Each scene shows the same named points in several views. A view is turned or mirrored, and shifted as a whole, has a little noise and may leave points out.
In the rows, 128 means zero.

Scene 1
View 1
Risos: [129 165 120 140 119  72 126 132 140 130 118 138 128 120 125 117 132 126
  99 171 152 158 172 153 118 133 134 109  68 105 134  92 103 155 134 103
 109 125 145 157 142 119 144 125 131 125 139 112 130]
vute: [164 129 118 142 150 111 125 122 126 148 137 130 116 153 117 126 119 116
 101 165 145 158 186 148 146 125 118 128  72  99 132 124 117 166 123  92
 118 149 106 145 150 114 130 141 136 137 139  91 134]
nog: [159 121 128 114 149 125 135 127 152 135 130 110 103 164 111 131 102 115
 114 143 141 150 164 127 137 141 115 127  88  67 134 126 122 163 117 106
 128 131 117 144 140 142 103 135 126 131 153 112 115]
naruf: [138 156 137  86 102  87 129 144 195 105 121 100 118 147  97 128 117 127
 112 118 146 162 159 123 123 179 142 121  81  51 138 129  96 197 126 119
 100  97 157 161 134 164  80 107 132 106 167 130  91]
tedod: [122 120 134 130 184 122 144 134 142 141 119 123  85 113 145 125  80 106
 105 166 146 138 138 131  91 103  96  93  87  88 161  52 123  81 131 120
 170  97 150 137 111 137 154 138 100 128 136 166 140]
zizu: [188 113 117 136 154 136 129 114 122 157 144 116 111 190 110 131 121 115
 107 153 140 154 191 138 172 131 114 138  80  83 126 156 128 192 106  92
 114 169  84 140 157 119 109 151 141 143 148  76 128]
Gud: [148 114 136 115 175 142 144 131 150 139 129 107  86 152 123 134  85 110
 112 144 140 141 150 121 119 125 101 115  89  64 150 103 125 131 116 112
 153 114 128 138 122 144 117 145 119 132 147 143 120]
Ren: [145 157 124 107 101  84 125 133 170 120 128 111 123 153 102 131 131 129
 106 136 143 166 175 136 138 170 139 125  73  69 131 139 100 203 125 100
  93 124 139 161 147 140  88 115 136 118 157 100 109]
Zok: [165 105 124 128 182 144 140 123 130 152 138 119  92 163 124 134  99 105
 108 155 140 144 166 127 135 116  96 120  90  75 144 114 130 137 114 105
 150 137 108 132 138 126 120 153 119 140 140 124 132]
rem: [159 126 128 104 137 122 137 131 161 130 133 101 106 171 102 135 111 119
 110 132 146 153 167 128 143 157 120 127  85  60 137 144 113 186 117 107
 112 133 116 149 141 138  91 131 128 124 155 114 110]
Kezab: [106 176 130 118 105  56 126 144 176 114 107 131 125  97 125 115 125 128
  99 156 152 156 150 146  90 150 139 101  75  89 146  75  90 149 145 115
 109  90 176 160 126 143 131 101 127 106 147 140 117]
kedid: [147 121 135 111 152 125 139 129 163 131 125 104  95 156 113 135  97 118
 110 137 138 145 156 127 122 139 113 119  89  64 145 113 119 153 120 112
 128 115 131 147 130 143 105 130 122 125 150 127 114]
genel: [156 114 120 140 175 131 135 123 122 154 134 124  95 151 130 133  98 108
 104 165 144 143 166 135 133 114  97 117  83  90 137 105 127 134 117 102
 145 133 110 138 137 124 133 151 122 141 136 119 137]
View 2
naruf: [ 67 154 125 163 148 146 182 153 145  77 158  96 132 146 120 156  89 156
 129 124 138 185 180 133 140 124  85 138 126 141 149 157 130 148 197 156
  78 134 154 127 152 108  64 162 102 122 138 162  67]
rem: [ 90 156 165 147 132 142 172 147 136  95 143 144 139 144 127 157 112 131
 118 136 121 157 177 138 118 152  98 157 123 139 153 148 157 164 168 146
  86 121 166 113 177 100  70 147 117 120 150 146  84]
kedid: [ 82 150 146 134 121 132 170 144 131  97 132 131 137 132 111 129 116 129
 127 145 110 157 183 143 118 140 113 152 131 142 153 152 154 151 160 134
  92 126 166 115 172 118 100 119 115 129 143 161  80]
tedod: [ 87 131 117 103 107 107 128 137 124 105 104 125 128  91  82  70 128 107
 135 159  78 154 180 151 114 106 131 163 150 141 144 158 147 134 122 104
  97 130 160 129 167 154 175  80 116 159 147 198  93]
Gud: [ 84 152 141 111 110 127 170 141 130 104 119 146 140 122 107 113 120 119
 133 161  96 143 182 151 107 140 125 164 135 138 145 150 159 150 142 122
  92 118 172 119 178 132 128  97 115 145 147 163  91]
Zok: [102 146 170 113 106 125 153 136 127 111 116 170 142 122 114 117 141 104
 120 158  90 140 178 146 100 159 120 170 138 138 153 148 169 162 130 120
  97 115 172 107 193 118 118 102 128 137 158 153 103]
vute: [133 115 189 153 131 122 101 139 141 106 122 169 129 122 129 137 143 111
  93 125 107 172 154 121 114 160  87 165 127 145 148 147 162 171 130 130
 102 123 154  97 179  78  89 158 146 117 166 156 125]
Ren: [ 97 138 154 170 148 142 149 143 144  87 150 121 128 145 126 161 104 141
 115 116 136 187 166 122 138 140  77 147 122 140 149 152 146 158 177 151
  82 131 152 115 162  85  61 174 117 113 148 157  85]
genel: [109 134 168 120 111 117 136 134 130 110 110 165 138 118 108 111 141 102
 115 151  91 150 172 140 106 151 117 169 135 136 147 150 168 161 125 119
  99 118 163 110 185 116 122 110 131 136 155 165 108]
nog: [ 90 152 159 136 124 142 163 143 137 101 133 149 140 139 121 136 119 123
 123 144 112 153 180 140 115 154 107 162 127 138 153 149 159 157 156 133
  90 118 168 112 178 108  94 129 119 127 152 151  92]
Kezab: [ 87 114 102 161 151 116 110 144 141  83 139  79 113 112 100 116 107 140
 119 118 119 209 161 123 151  86  84 138 145 146 137 159 116 132 163 130
  82 148 136 131 142 120 118 155 113 133 147 208  87]
zizu: [121 145 207 147 126 141 149 138 140 113 131 192 145 146 141 155 142 108
  98 136 111 145 166 135 100 193  97 175 124 136 156 140 178 182 138 138
  96 110 170  96 195  74  65 144 141 115 162 130 114]
Risos: [113 103 145 161 142 120  92 136 144  97 127 127 119 109 109 125 125 123
 103 118 108 199 155 119 135 118  83 152 136 145 136 158 135 151 135 128
  96 134 140 117 157  98 108 157 129 128 163 185 109]
View 3
naruf: [121 125 111 126 150 119  94 133 121 106 141 122 117 142  84  86  89 162
 117 170 146 121 102 117 138 161 149 156 164 140 169 137 120 123 186 122
 146 152  89 126 107 111  82 198 130 163 139 158 132]
genel: [139 131 117 133 120 151  88 115 120 147  89 105  79 140 118 117 148 193
 152 143 118  73 141 104 136 108 144 128 176 127 175 138 101  87 143 149
 104  99 114 106 168 118 153 132 181 142 200 135  88]
vute: [149 122 128 118 119 145  79 125 103 157 105  98  94 144 128 105 130 200
 140 139 104  83 142 112 140 143 151 152 172 121 174 132  99  83 155 139
 125 103  73 102 152 115 155 139 191 159 183 130  92]
zizu: [158 115 114  99 121 154  76 139 116 177 110  92  87 158 113  89 116 196
 132 139 103  75 144 113 163 172 140 148 181 126 168 150  79  59 134 146
 136 116  57  85 144  91 171 152 206 153 205 142 108]
kedid: [128 131 103 130 137 145  96 124 133 127 106 109  95 146  95 103 122 175
 131 158 139  93 123 108 136 121 139 133 173 134 169 148 107 106 156 143
 118 125 115 116 142 115 112 167 150 139 179 150 111]
rem: [141 121 106 119 138 145  89 137 131 141 120 108  99 155  94  84 108 174
 124 158 129  97 123 112 151 153 140 144 174 140 164 146 102  92 158 140
 133 134  85 105 136  99 126 181 163 155 182 154 121]
Gud: [132 134  97 142 129 151  96 122 143 125  87 109  86 147  99 111 138 175
 145 152 136  79 131 101 132 100 133 120 179 138 169 149 102 102 144 147
 104 115 135 118 164 114 122 156 160 130 196 155 104]
Kezab: [103 135 142 144 141 104  87 109  89  88 138 129 121 119 110 116 116 192
 130 157 138 128 105 128  97 128 176 159 154 126 191 104 155 148 214 115
 129 130  98 148 125 161  81 159 121 180 105 127 102]
Ren: [133 121 120 116 140 125  85 133 106 131 143 113 114 147 105  86  96 180
 112 160 126 115 114 124 142 178 155 165 165 130 174 133 111 107 183 131
 152 138  65 118 116 112 113 185 159 175 147 146 119]
Risos: [127 132 143 130 122 121  80 111  85 129 125 114 105 128 127 118 136 206
 141 140 115 101 130 127 109 137 167 154 161 121 190 116 129 116 186 126
 128 109  85 125 145 147 131 139 160 170 140 115  89]
tedod: [115 144 112 160 120 147 103  98 130 107  73 113  83 130 112 136 171 187
 159 150 140  78 130 101 105  53 146 115 176 134 180 127 126 126 157 144
  82  98 163 137 180 145 115 121 143 129 184 134  83]
View 4
rem: [127  97 146 156 155  70 129 113  74 140  98 112 111 152 127  96 146 130
 144 129  84 144  97 113 121 105 107 134 145  86 103 171 141 125  98 119
 100 138 123 101 151 121 148 132 142  97 131 163 139]
kedid: [132  86 146 145 131  92 117 105  86 133 105 117 114 150 120  92 158 121
 146 117 100 141  95 123 120 107 100 163 131 106 104 169 134 120 102 110
  96 144 111 104 139 119 163 124 132 104 127 137 140]
tedod: [145  79 142 121  70 153  87  95 135 113 141 137 110 156 105  82 172  89
 129  99 145 129  99 143 109  94  90 244 117 133 110 159 112 118 127  85
  88 145  77 112 127 115 198 126  98 120 128  73 135]
Zok: [154  92 142 133 101  88 126 116  92 130 110 126  84 167 122  97 165  98
 127 141  92 130  85 129 119  89 124 189 151  96  61 174 119 122  97 114
  93 141  99 107 141  97 144 124 140 118 134 128 138]
Risos: [103 104 121 140 131 109  84 139 122 144 138 118  94 152 130  76 128 129
 126 127 124 133 129 123 129  89 122 172 148  98 123 143 115 136 137 137
  85 128 121  99 186 155 175 156  96  92 150 135 115]
naruf: [100  94 146 172 184  79 114  96  79 136 100 106 151 134 117  92 134 152
 159  94 104 158 112 114 125 123  72 117 120 103 157 161 150 129 109 112
 101 138 129  92 154 149 180 139 124  82 121 167 135]
Kezab: [ 89  96 127 149 138 129  74 111 126 134 135 115 133 138 114  73 131 135
 135  92 141 145 134 124 125 110  84 173 126 120 169 141 125 133 138 117
  88 131 115  93 170 166 206 156  86  83 133 125 117]
vute: [126 103 129 138 126  80 113 147 100 144 117 118  69 167 135  92 138 117
 122 152  92 131 105 118 125  84 142 162 166  80  73 162 114 136 112 132
  91 132 124 104 176 123 142 145 127 106 152 147 123]
nog: [134  94 148 149 137  79 126 115  83 138 103 118 107 155 122  95 155 116
 140 131  90 140  95 119 120 101 108 155 148  93  89 170 131 124 100 116
  94 141 113 100 148 114 151 129 138 105 135 148 135]
zizu: [137 109 134 145 141  46 138 139  76 148  99 116  66 170 144 100 142 116
 131 167  65 134  92 109 128  86 149 139 176  68  50 173 125 132  95 138
  95 133 126 101 169 107 117 134 149 106 148 172 129]
Ren: [ 99 105 137 166 177  75 115 124  84 146 104 102 122 143 133  89 129 147
 150 121  96 150 113 111 127 110  98 118 146  88 133 155 138 133 115 132
  98 132 138  89 172 151 163 151 124  81 135 179 120]
genel: [147 100 134 126  89 100 109 135 111 133 128 128  69 173 127  89 154  93
 118 149 102 125  94 128 118  79 142 205 158  95  60 163 105 123 110 115
  88 140  97 107 158 106 147 132 124 120 145 116 131]
View 5
Gud: [142 124 128 173 181 125 110 133 155 145 153 134 104 148 139  87 112 133
 135 140 172 167  99 148 115  80 151 154 109 133 122 152 110 133  89 131
 117 148 134 158 131 118  90 101 117 133 128 155 100]
vute: [107 144 100 130 168 110 112 136 179 139 137 125  72 164 155 119  93 122
 118 115 145 158  66 138 129  64 151 142 129 130 165 129 128 115 115 148
 126 153 106 153 162 132  64 132 161 116 133 161  91]
rem: [110 122  94 144 174 113 101 144 165 158 148 102  86 153 133 118 108 139
 132 101 155 127  97 152 121  88 143 145 129 141 129 131 129 145 127 124
 124 147 144 127 126 145  74 126 140 156 113 146  89]
Kezab: [128 166 159  94 152 125 141 114 163  97 144 117 120 144 129 111  91  92
 129  87 165 112 122 124 137  66 151 138  94 155 120 108  69 185 117 140
 124 146 112 141  96 162 138 140 138 108 197 137  96]
Zok: [131 121 102 179 182 117 103 140 165 158 153 132  87 155 146  93 112 142
 131 137 164 176  81 155 110  82 150 155 120 128 131 157 129 111  99 130
 121 146 131 157 151 114  65 102 130 144 108 156 101]
genel: [132 142 121 157 172 117 111 134 168 140 147 144  84 158 154  98 106 124
 120 139 161 180  74 142 114  71 152 147 116 130 149 146 117 112  96 146
 125 153 112 170 156 117  71 107 137 117 134 160  99]
Risos: [115 169 135 101 154 116 132 120 177 109 139 125  94 151 152 119  86  95
 121  96 152 136  90 124 133  56 150 137 113 139 151 109  91 149 116 147
 126 154 103 148 134 147 107 144 160 102 175 152  93]
nog: [117 128 104 154 173 117 105 137 166 147 150 112  90 152 142 111 108 136
 132 112 159 140  93 147 122  79 149 151 121 138 130 139 122 133 114 131
 118 150 133 143 134 141  77 120 136 146 119 149  95]

In a view up to two points have been moved. Name them for each view, in the order of its rows, or write -.
view 1 => -
view 2 => vute
view 3 => Kezab
view 4 => tedod, genel
view 5 => Zok

Scene 2
View 1
Balef: [ 99 105 104 112  91 106 119 120 165 128 157 139 136 160 143 119 131 132
 117 108 138 111 106 128 122 154 134 163 122 114 103 106 145 138 154 116
 127 150 131 132  99 100 137 133 145 155 113 172 113]
fiti: [125 112 100  88  38 157  62  74 232 120 132 153 127 122 127 105 156 117
  96  75 143  65  55 162 114 115  86 154 126 153  71  74 102 167 134 163
 105 160 116 138  58 128  99 116 182 230 109 186 148]
Dipef: [ 99 112 110  99 102  88  91 112 171 117 147 154 138 143 150  91 157 127
 100  81 145  87 131 175 147 148 126 134  86 136 110 125 140 184 143 130
 126 135 141 149 120  97 119  83 170 160  95 173 109]
nalo: [ 95 115 111  99 100  95  90 110 177 118 149 155 141 147 150  95 148 126
  96  90 144  86 125 173 145 151 123 135  94 133 112 114 138 176 143 119
 128 136 142 148 117 100 121  87 170 165 100 177 112]
Vafu: [ 96 101 113  82  83 134  61  93 205 125 150 166 131 155 150  97 146 119
  82  95 159  63  92 173 133 145  97 149 118 133  94  79 125 155 157 122
 125 144 141 129  98 116 106 105 175 201 115 209 125]
zis: [ 74 102 112 125 145  55 145 161 120 122 172 138 145 181 165 106 128 142
 121 110 140 129 172 133 149 183 170 145  94 101 144 154 177 151 166  80
 146 130 145 143 146  71 160 106 136  92 105 164  74]
Mados: [114 107 104 106  62 128  95  98 192 124 145 142 130 137 136 116 144 125
 115  92 139  95  79 138 116 131 114 156 123 134  93  97 123 149 141 138
 114 154 120 131  80 105 126 128 166 181 108 171 126]
Dutuz: [106 109 106 117  91 102 114 120 163 124 153 138 136 144 144 119 144 130
 122  99 134 110 109 132 125 144 134 152 115 124 109 121 144 154 139 123
 127 151 128 141  95  90 133 120 161 147 103 164 108]
deg: [126 108  97 131  51 131 122 102 181 129 146 123 128 130 124 137 143 124
 135  97 127 119  64 107  95 119 131 166 143 133  93 105 133 135 127 144
 110 169 106 130  59  97 132 153 158 170 106 157 124]
gupi: [ 93  82 112 118  91 134 128 126 174 142 172 123 126 183 145 141 110 131
 121 141 139 119  81  83  98 155 131 177 162 103 106  87 157  86 173  89
 127 163 120 101  79  97 148 181 126 156 126 182 114]
Gabik: [122 116  96 134  78  85 132 114 148 122 141 127 140 126 130 123 151 136
 142  73 120 126 117 128 126 131 158 140  98 130 114 148 142 170 116 140
 118 149 117 156  95  75 137 115 166 126  88 133 110]
Lomab: [123 111  95 131  64 117 128 110 172 126 141 124 135 132 130 137 139 131
 142  94 125 126  80 108 105 123 142 162 133 127 105 118 139 138 127 142
 110 164 108 138  70  90 138 145 157 160 102 151 121]
View 2
fiti: [130 113 109  38  43  45 175 120 164 120  66 201  97 109 137 149  64  90
 136 100 144 105 112 119 173 163 126  92 123 170 112 129 126 169 197 124
 187 156 152 119 165 130 100  83 126 107 135 171 164]
deg: [126  91 109  60 104 112 149 130 163 130  72 160 101 123 133 159 136  70
  87 119 150 135 105 134 131 161 153 135 163 163  91 125 101 142 145 104
 149 149 155 119 127 142 149 124 122  61 124 114 171]
Vafu: [134 116 124  51  81  55 176 151 162 122  92 193  94 109 147 139  78 111
 127 130 109  85 145 102 158 134 105  78  89 171 134 138 146 127 183 137
 152 133 151 145 172 136  97  68 141 127 140 181 142]
Dutuz: [136  93 126  69 129 106 153 165 157 134 102 160  88 115 149 148 132  95
  95 148 111 110 138 107 118 125 129 119 126 172 135 143 127 106 142 140
 125 136 151 151 144 144 142  96 138 101 130 140 146]
Lomab: [131  95 111  66 118 104 150 144 167 134  84 161  96 124 140 161 141  78
  88 129 140 129 122 123 124 152 142 132 152 166 111 129 114 135 141 114
 140 142 160 129 134 144 151 115 126  76 126 116 155]
nalo: [135  94 145  63 118  79 149 169 147 136  97 171  76 104 153 136 101 101
 127 143  89  88 136 104 126 116 116 102 103 180 158 153 133 104 160 155
 130 141 145 161 158 142 129  71 149 117 137 167 142]
zis: [142  80 163  92 210 147 132 210 140 147 133 125  64 117 162 130 173  98
  79 192  64  99 164  94  70  85 121 131 111 180 171 162 131  47 100 162
  75 119 154 194 130 156 171  93 157 112 129 133 117]
Mados: [135 107 126  58 103  81 166 154 161 123  93 177  94 116 145 150 114  98
 108 133 119 107 137 110 139 137 118 103 116 169 119 136 139 124 158 130
 140 136 154 148 150 144 123  88 137 108 135 158 145]
Dipef: [136  91 149  67 121  84 142 173 145 139  97 167  68 101 149 135 102 105
 134 141  89  88 135 103 124 110 121 107  99 176 167 157 119 103 154 163
 134 143 144 163 160 134 132  69 155 118 141 169 141]
Gabik: [129  73 141  71 145 119 128 170 147 153  91 142  68 111 143 151 139  78
 111 138 113 118 114 121 101 128 148 143 144 172 147 154  93 111 132 142
 124 146 151 154 125 140 167 103 144  75 132 125 155]
View 3
Gabik: [ 68 139 158 132 155 154 157 112  97 133 145 102 109 118  92 107  87 192
  98 149 113  55 130 130 108 137 159 122 130 112  76 118 112 113 114 146
 118 137  97 119 140 147 141 105 105 129 147  93 116]
gupi: [101 110 133 114 113 165 121 119  61 102 139 107 189 103 132 126  85 137
 115 173  86 142 193 152 146 155 118 101  87 152 176  99 164 151 113 134
 128 125 132 161 188 121 128  84  79 118 159 130 135]
zis: [ 60 148 124  55 136 148 160  86 164  77 121 158 118  70  98  71  93 173
  99 181 115  72 161 141 131 211 107 123 100 114 122 108 111 107  99 186
 152 178  94 125 149 134 174 107  74 135 142 121 129]
Mados: [100 128 118 124 133 150 121 138  90 146 148  85 143 120 139 115 104 172
 114 150 116 111 183 128 135 136 146 124 141 138 113 140 152 140 123 138
 126 153 121 110 132 153 113 109 129 124 143 136 101]
deg: [ 98 122 155 158 138 163 124 130  45 140 151  73 150 135 121 136  87 171
 107 147  93 109 151 137 123 113 157 108 129 135 111 110 148 141 126 121
 105 114 123 131 154 140 106  95 113 119 158 107 118]
Dipef: [ 81 143 109  96 146 140 134 128 137 138 148 103 108 113 120  97 120 185
 113 148 132  78 170 116 127 149 141 138 156 118  85 157 130 122 117 161
 132 180 109  87 116 168 130 120 141 139 135 134  95]
Dutuz: [ 86 138 135 117 139 152 134 118  98 127 139  99 130 112 116 107  95 174
 106 157 113  92 161 132 126 144 143 122 124 132  99 121 136 128 115 149
 130 151 113 118 142 147 132 105 110 128 146 119 118]
Balef: [ 92 129 126 107 133 152 130 123  93 121 146 104 144 107 126 111  96 165
 108 163 108 108 172 137 131 149 132 115 120 133 125 121 144 135 112 150
 128 149 118 123 148 137 130 103 110 127 148 125 117]
fiti: [119 123 106 167 135 150  96 167  58 190 167  38 145 151 151 148 117 179
 120 131 117 131 196 116 128  85 170 133 176 152 101 165 172 155 135 113
 110 147 141  88 116 174  72 112 171 123 140 146  83]
nalo: [ 87 143 110  99 144 140 132 129 129 137 147 101 126 111 125  99 116 190
 111 157 128  90 177 123 128 148 142 140 154 126  97 155 141 125 118 154
 135 182 117  90 119 165 124 118 139 133 136 140  95]
Vafu: [101 131  97 111 136 147 111 146 102 149 149  82 146 117 146 115 114 171
 119 148 124 123 197 121 139 133 146 134 147 140 124 156 156 145 122 140
 131 167 128  97 121 164 109 113 144 130 140 147  98]
View 4
Gabik: [146 126  97 104 145  89 116 126 148 134 120 128  97 128 160  97  85 154
 162  67 141 132 119 121 164 158 119 143 128 145 155 145 132 133 151 172
 154 106 124  97 162 140 159 126 132 132 156 129  98]
Balef: [134 136 114 100 131  74 132 133 122 159 122 123  79  87 177 124 114 110
 166 107 159 128 118 124 140 151 109 120 132 117 137 145 140 151 153 142
 129 118 145 136 169 148 166  97 106 130 143 137  92]
deg: [118 126 112 103 136  77 132 127 132 133  88 134  99  79 144 110 111 143
 154  78 149 144 108 119 180 144 104 129  99 133 111 163 135 138 146 125
 105  96 174 131 204 121 173 105 100 131 159 100 127]
fiti: [ 80 121 172  25 153  38 121  61 162 156 105 164 148  78 141 143  96 139
 135 125 142 117 116 131 178 169  79 118  90 128 113 192 110 163 182 122
 102  58 209 171 191 118 205  72  92 120 196 104  89]
Vafu: [ 97 133 167  34 144  45 124  83 145 166 133 144 113  82 176 146 103 107
 148 147 162 104 115 128 141 171  95 111 127 108 140 169 125 169 185 136
 119  86 172 168 158 140 194  72  96 132 170 140  62]
gupi: [126 140 118 107 114  69 153 157  83 173 100 114  53  40 182 140 149  75
 156 131 186 134 113 121 133 139 104 102 119  98 116 137 159 154 134  92
  83 131 177 174 197 138 176  78  78 140 133 132 112]
Mados: [110 135 137  64 141  58 129 113 134 156 120 136  97  86 169 135 108 113
 152 119 155 120 115 125 147 162 102 114 123 119 135 158 130 157 169 137
 122 102 165 151 167 141 179  93 103 130 154 130  82]
Dipef: [130 133 144  57 151  63 112  95 150 157 146 133 105 117 186 125  83 124
 157 117 145 100 123 130 136 173 117 131 145 126 166 151 127 156 183 175
 154  98 126 126 133 153 172  96 122 126 155 149  50]
Lomab: [129 124 102 109 134  83 126 133 136 138  97 130  94  86 149 111 104 137
 156  81 147 138 112 117 178 147 105 133 109 132 126 158 136 136 142 133
 126 102 156 121 188 125 170 110 108 130 159 108 122]
zis: [174 143  93 125 131 101 125 162 105 161 154 102  36 118 214 114 107  91
 184 104 174 108 126 116 107 160 136 123 178 111 184 107 158 145 148 182
 165 150  75 101 117 174 140 123 130 142 118 182  60]
nalo: [123 138 145  56 152  61 115  98 145 160 145 133 103 110 183 128  88 117
 160 116 153 101 117 130 138 167 109 120 141 120 160 153 131 166 181 163
 146 104 133 135 140 153 172  91 118 129 154 151  58]

In a view up to two points have been moved. Name them for each view, in the order of its rows, or write -.
view 1 => Mados
view 2 => deg, zis
view 3 => Vafu
view 4 => gupi
